Points, in no order, along strands that fork, close into loops and pass close to each other.
Points whose rows are less than 79.9 apart are linked; no others are. Some points are linked to none.
<704>: [ 41  -3 -18  28  10 -10   3  -6   8 -17   3  33  10   0 -12  15 -23  11
  25  21  -8 -23  17  -8   0  38 -36  50]
<810>: [-21  18  26  34  17 -30 -17 -28  41  -2  51  37  16  11  -8  15  -4  -4
 -30  18  12 -42 -29  -6 -20  48  -5   6]
<568>: [  3  -9  -3  26  20 -15   3  18  50  20   6  23  16 -15   4   5 -18  -7
 -16   9  25 -37  -8 -23 -16  65 -38  29]
<605>: [ -4 -20  33 -60 -15  21  11  23   1  21   1 -63  16 -10  28  -6   5 -11
  11   3   4  11   1   9  24 -20 -55   3]
<212>: [ 18 -22 -35 -15 -21   3  10   9 -26  -3 -49 -29  -7 -12   1 -23   5  10
  16 -14 -17  36  20  18   5 -26  30 -34]
<276>: [ 13  34 -10  12  21 -14 -21 -39  30 -10  40  27   8  17 -13  21  -1 -26
 -11   3 -34 -46  -4 -10 -12  11  23  10]
<746>: [ 34  15  13   8  18  -7  -8  33 -24   8  27  -5  14  13 -20  -1   9 -24
   4   4   4  -5  13 -16   3  16 -40  40]
<201>: [  8   2 -36 -26  11  -2 -11  -9  62  -2  -1  10  10 -11  20  14 -26 -11
  -6   0 -38 -53   5 -25   3  26   5  12]
<416>: [  0   0  16  13 -32   1 -21 -38 -53 -17   3  14   6  33 -35   2   2  23
  30  24   4   3  15   7  20   4 -19  -6]
<73>: [ 12 -14 -45 -26  -7   9  20   1  30  -9 -34 -16  -2 -21  27  -9  -7   5
  18 -13 -36  -4   2   0   0  -4  13 -16]
<261>: [ 29  24 -29  16  16 -33  -8   3 -26  -7   4   2  20  35 -18  24  13 -37
 -12 -10 -52   3  35   9  -1 -18  76  -6]
<528>: [-25   9  14  20 -17  14 -12 -52 -27 -18   5  17 -28  22 -23   4   7  22
  -1   2  17  21 -18  13  -3 -37  26 -35]
<820>: [ -4  -5  -7  43  10  -7   9  -3   0  -5  -4  25 -13  -6 -20 -17  -2  21
  -2   2  32  -6  -8  -2 -22   6   6  14]
<533>: [-39   8  -4  10  -2  14 -13  -8  25  14  -9  -1 -26 -10  -6 -11  17  -1
 -32 -24  21   3 -29  10 -17 -32  47 -39]
<301>: [-22  -7 -15  15   1  15   1 -15  15   2 -23  11 -32 -22  -4 -13  13  16
 -17 -17  29  21 -23  11 -19 -32  47 -31]
<153>: [  5  43  31   9  20 -11 -25  17 -57   7  40  -2   8  50 -17  16  31 -31
 -24  -6 -12   9  17  13 -11 -11  21  20]
<514>: [-18  -5  26  31  -2 -12  19 -23   6 -13  16  37  18   7   1  20 -24  19
  15  28  27  -6 -20  -5   6  47 -41  14]
<334>: [-26  -3 -27  11  12 -15  -9 -14  63  14  -7  24  -8 -27  13   7 -14  12
 -32   9   0 -43 -20 -21 -25  21  19  -6]
<774>: [ 27 -30   0   3   2   1  25  30  23   1  -5  -4  16 -10  18  -3 -26  14
  23   6  15  -1  14 -17  10  41 -55  36]
<841>: [ -8  -3  18 -48 -22  20  -4  16 -35  15 -21 -54  -2  -9   7  -6  19 -16
   0 -14  -7  50  -1  24  25 -51   6 -35]
<863>: [-12 -40  18 -24 -17  20  27  10  -4   7 -18 -20 -10 -28  23  -5 -11  26
  10   4  40  39   4  -4  20  -3 -46  -5]
<365>: [ 23 -13 -20  49  19 -14   7  21 -19  -1 -24  27 -20  -5 -27 -25   1  21
   6  -3  25   5  10  -5 -28   2   5  33]
<830>: [ -6   8 -42   7  10   2   9 -17  10 -14 -17  18 -20 -20  -2 -13   1  18
   2  -3 -17 -14   0  -1 -22 -17  37  -3]
<253>: [ -3  11  11  32  19  -6 -18  36 -65  10 -11  12 -16  23 -26 -19  19   6
 -21  -7  18  29  19  17 -24 -16  22  29]
<619>: [ -8 -26 -49 -21   6   4  24   8  58  -9 -39  -4 -12 -43  40  -9 -20  27
   6  -8 -13 -25   6  -2 -10   3   9  -2]
<326>: [ 28  -5 -23  11 -11 -16  -9  -7 -46 -20 -28  11   5   5 -26  -9  -1  11
  21   7 -27  11  29   3  -1   2  18  -3]
<387>: [ 14  35 -20  10  30 -11 -21 -26  26  -6  19  19   6  11  -9   2  14 -19
 -22  -6 -37 -41  -4  -3 -21   3  48  -2]
<95>: [  8 -13   4 -21 -20  12   2  26 -34  12 -34 -39  -7  -7  -3 -23  11   4
   5 -15   0  50  13  13   8 -25   2 -19]
<87>: [ 19  -7  30 -47 -20  12   2  32 -40  15  -5 -48  21   4   5  -4  14 -20
  15   6  -8  20  16   1  22 -17 -37  13]
<748>: [-30   5  27   9 -25  18 -16 -29 -32  -6  10   2 -21  12 -21   5  17  11
  -4   2  34  38 -18  11  11 -39  13 -41]
<831>: [-15  14   1  11 -13   1  -4 -56  -6 -21  15  22 -12  21 -12   6   1  17
   8  10  -6  -8 -18   9  -1 -23  22 -22]
<270>: [ 25 -30 -11 -41 -10   6  25   8  56  -7 -21 -28  22   2  42   1 -36  -4
  30 -15 -35 -11  19  -3  19  18 -33   3]
<401>: [ 11 -13  -7 -39 -10   7   9 -15  49 -11 -12 -13  23  14  35  22 -33  -9
  34  -2 -47 -28  15  -7  33  22 -24  -3]
<888>: [ 20  15  37   2   5  -3  -6  31 -40   7  37   4  15  13 -20  15   8 -18
   5  22  20 -13   4  -9  14  15 -55  46]
<383>: [-24  29  30 -15 -14  10 -16 -13  13  10  55 -12  12  34  -1  14  18 -37
 -20   3  -1 -24 -28 -10  18  -1  -4 -17]
<226>: [-42   5 -14  25  10 -16 -17 -28  49   8   5  23 -11 -17   1  -2   0  15
 -43   8  12 -32 -35  -4 -38   0  45 -22]
<828>: [ 30   1  11 -21  -4   4   4  36 -28   9   5 -24  13   9  -5 -10   8 -20
  11   1  -7  14  21  -5  14   5 -33  19]
<534>: [  9  16 -57   9  20  -3   7  -2  11 -15 -25  12 -21 -25   3 -18   6  -2
 -14  -8 -35 -11   5   6 -26 -24  71 -10]
<112>: [  3   3 -44  -3   8   3  -3  33  44  29 -33 -28  -5 -19  12 -31  13 -27
 -34 -36 -24  -3  -7  10 -22 -16  49 -23]
<275>: [-10   2  38   7 -13   2   4   6 -37   0  29  12   7   7 -15   6   0   2
  13  26  32   5  -3  -7  19  12 -55  24]
<146>: [-26  26  33  30  22 -23 -15 -10  20  10  53  26  17   8  -6  10   4  -9
 -37  18  36 -28 -36  -9 -15  37 -21  10]
<114>: [ -3 -39   6  -7  -8  21  24  30   6  10 -27 -25 -19 -37  12 -24  -4  17
   6 -10  40  34   3   3   4 -10 -26  -1]
<477>: [-20  12  19 -48 -18  25  -4  13 -10  25  -5 -50  -6  -7  12   0  25 -29
  -9 -17  -1  24 -15  13  25 -44   7 -33]
<697>: [ 10   0 -17 -48 -12  10   4 -30  24 -17 -15 -16  15  15  33  33 -33  -5
  40   3 -63 -20  11  -6  32   2  -4 -13]
<311>: [-29  13   2  15  -2  -4 -12 -22  38   1  19  17  -6   5  -4  -5  14   0
 -30 -10  12 -24 -32  -2 -20 -10  37 -25]
<136>: [-20  28  41  30  27 -14 -15   6  -5  10  56  17   3  11 -16   5  19 -10
 -33  12  45 -25 -31  -3 -21  13 -10  19]
<678>: [ 34  19 -57 -26   3 -15   0 -15 -15 -25  -4   3   9   0  -2  13  -8 -20
  15   5 -66  -7  21  -6  10  -5  38  -5]
<97>: [ 40  24 -48  -1  22 -26 -10 -14 -17 -20  11   2  20  12  -8  19  -4 -39
  -1   0 -72 -12  30  -7   7  -8  58   1]
<688>: [  5  28   7  15 -12 -10 -19 -58 -21 -23  35  18   9  41 -21  19   6   1
  15  16 -21 -16 -12  10   2  -3  13 -10]
<390>: [-18   6  23  29  14   8 -20  22 -56  10 -10  14 -34  -3 -25 -19  15  14
 -15 -14  43  33  -1  11 -25 -38  28  10]
<216>: [ 35 -47 -15 -18 -21   3  27  11   4 -16 -36 -23   9 -13  22 -19 -25  28
  38  -2 -12  14  27   3  14  13 -39   8]
<342>: [ 50 -17 -17   8  -1  -2  14   3  12  -8 -11  15  18   2  -4   6 -25   8
  30   8 -13 -11  22 -13   5  41 -43  37]
<239>: [-44 -12  36 -18  -7  12  17  14  17  22  10  -6   4 -28  17   1  -2  -2
 -14  11  41   5 -24 -10  11  19 -38  -6]
<394>: [-40   2  49  -8   4  21  -2  11 -30  20   9   3 -22 -32 -18   8  11   3
 -19  -3  55  21 -26  11 -11 -47   7 -15]
<651>: [ 29   8 -45 -34  -5  -5  -2 -23  -6 -29 -10  -8  15   3  18  21 -20  -6
  31   7 -69  -8  20  -9  20   1  21  -2]
<395>: [ 13 -38 -24  -9  -7  14  29  31  28  10 -36 -27  -7 -33  24 -37  -3  11
   0 -27  17  17   2   0 -11   1 -15  -1]
<579>: [-28   2  21 -20  -5  16   0  19  22  27  13 -21  -1 -15   9  -7  18 -20
 -18  -7  21  -8 -19  -9  10  -4 -16  -7]
<588>: [-16 -34  18   4  -1  -4  36  18  38   8 -14  11   8 -21  26  -4 -23  20
  17   7  26  -1  -4 -11   6  49 -54  13]
<285>: [-21 -11 -52  -5  15   9  17 -12  37 -18 -29  21 -30 -47  28  -6 -12  32
  -2   6 -12 -22  -2  -9 -13   2  28 -10]
<429>: [  6  -7   5  41  11 -11  15  -9   7 -15  14  44  11  -3  -4  13 -20  19
  23  19  24 -16   0 -11   0  52 -43  33]
<411>: [ 22  29  17  29  -3 -13 -23 -30 -25 -22  45  17  13  52 -33  16  11  -8
  12  11 -11 -13  -5   5   8  11  -8  11]
<409>: [-20   0  -1 -29 -11  23   0  23  25  24 -10 -45  -5 -15  14 -20  20 -20
 -13 -27  -3  11 -17   5  11 -20   5 -31]
<466>: [ 13  26  10  10   9 -23 -21  27 -68  11  18  -4  16  47 -20  18  23 -37
 -21  -7 -22  26  38  11  -1  -6  39  12]
<762>: [-10  -6 -29  14  -1  13   7 -29  -7 -15 -32  14 -30 -23 -12  -9  -3  32
   8   0  -3  18  -5  12 -13 -35  44 -29]
<738>: [ 24   3 -10  47  26 -17 -14  29 -47   3 -28  24 -17   7 -29 -23   7  17
  -8  -7  15  20  24   4 -35  -4  23  30]
<548>: [-11   0  32  12 -23   1  -5 -23 -36  -7  25  14   2  26 -19  14  -2  17
  22  25  28  10  -2   3  26   9 -43   4]
<116>: [ 19  42  28  22  10 -16 -28  -4 -35 -10  52  14   8  50 -29  11  21 -22
  -6   6  -6  -5  -2   6   2   9  -4  22]
<143>: [ 30 -36 -14 -16 -29   3  10 -13 -19 -18 -37  -5   9   0   6  -5 -19  39
  43   9 -16  14  32  -1  15  11 -30   0]
<191>: [-20  31  43  36  40  -4 -19  26 -24  12  36  15 -17  17 -12  -4  26  -8
 -40  -6  36 -12 -23   7 -34 -10  18  28]
<125>: [ -7  -1 -23 -17  -4  11   1  19  41  25 -23 -32  -8 -16  11 -22  14 -28
 -19 -35 -13   0 -12   8  -9 -15  28 -25]
<369>: [ -2 -21   6 -17 -24   9  19 -11  17  -7  -1  -6   5  13  13  11 -14  12
  24   4   5   3  -5  -7  28  15 -36  -4]
<717>: [ 26  19 -13  16  15 -33 -14  20 -49   4   8   1  22  46 -18  20  16 -40
 -17 -18 -37  24  39  12  -3  -1  65   5]
<358>: [ 13  21   2  19  24 -18 -25 -29  49  -7  40  29  18  15  -6  23  -5 -22
 -25   8 -14 -60  -5 -12 -12  40  -8  20]
<406>: [ 27 -24 -47 -32 -13   1  17  -5  -8 -17 -49 -18  -3 -22  21 -11 -14  23
  27  -4 -46  15  26   6   6 -17  19 -19]
<44>: [ 14 -41  -1 -33 -18   8  28  19  37  -1 -24 -43  11  -9  42 -14 -27  11
  26 -13 -12  15  15   2  13  13 -50  -1]
<421>: [-38   3  35 -14 -17  29  -9  -9 -24  10   0 -11 -23 -20  -6   7  15  10
  -4  -3  40  42 -19  15  13 -52   7 -42]
<523>: [-38 -14  28   2  -3  -6  20  14  31  17  -3  14   7 -23  22  -1 -22   6
  -9   9  40  -3 -20 -19   3  42 -43   2]
<223>: [-38   7  39  27  13  10  -6  11 -25   7  13  17 -34 -17 -13  -5  10  12
 -20  -2  57  24 -21   5 -19 -30  13   1]
<330>: [-25 -29  46 -48 -21  22  21  11   4  14  -3 -43   6 -14  37   8   2   5
  13   9  22  29  -1   2  34 -12 -50 -12]

A piece is all that can be reached along the links. How many separate loops has the piece of each point below (a circle has one, a figure eight two, a Y none), and how many tips (points with one link)?
<87>: loops 0, tips 2
<697>: loops 0, tips 2
<533>: loops 0, tips 4
<276>: loops 0, tips 2

A fork is a point with three links, a tip a point with one. Leave the first point through the second and follow the links. Name the first fork or tip that comes.
<395>, <114>: <416>
<619>, <73>: <409>
<528>, <748>: <820>
<774>, <342>: <514>
<548>, <275>: <395>
<387>, <276>: <191>
<841>, <95>: <830>
<191>, <136>: <387>

A tip is a point with one link. Name the tips that can be reached along the links from each point below, in the order of the rows.
<548>: <416>, <395>
<136>: <387>, <191>
<466>: <820>, <143>
<429>: <514>, <334>, <534>, <112>

Name the points in between on the shortest way along the links from the first point to the second, in order.
<717>, <401>: <261> <97> <678> <651> <697>
<116>, <390>: <411> <688> <831> <528> <748> <421> <394> <223>
<820>, <421>: <365> <738> <253> <390> <223> <394>
<579>, <406>: <409> <477> <841> <95> <212>
<114>, <548>: <863> <330> <605> <87> <828> <746> <888> <275>
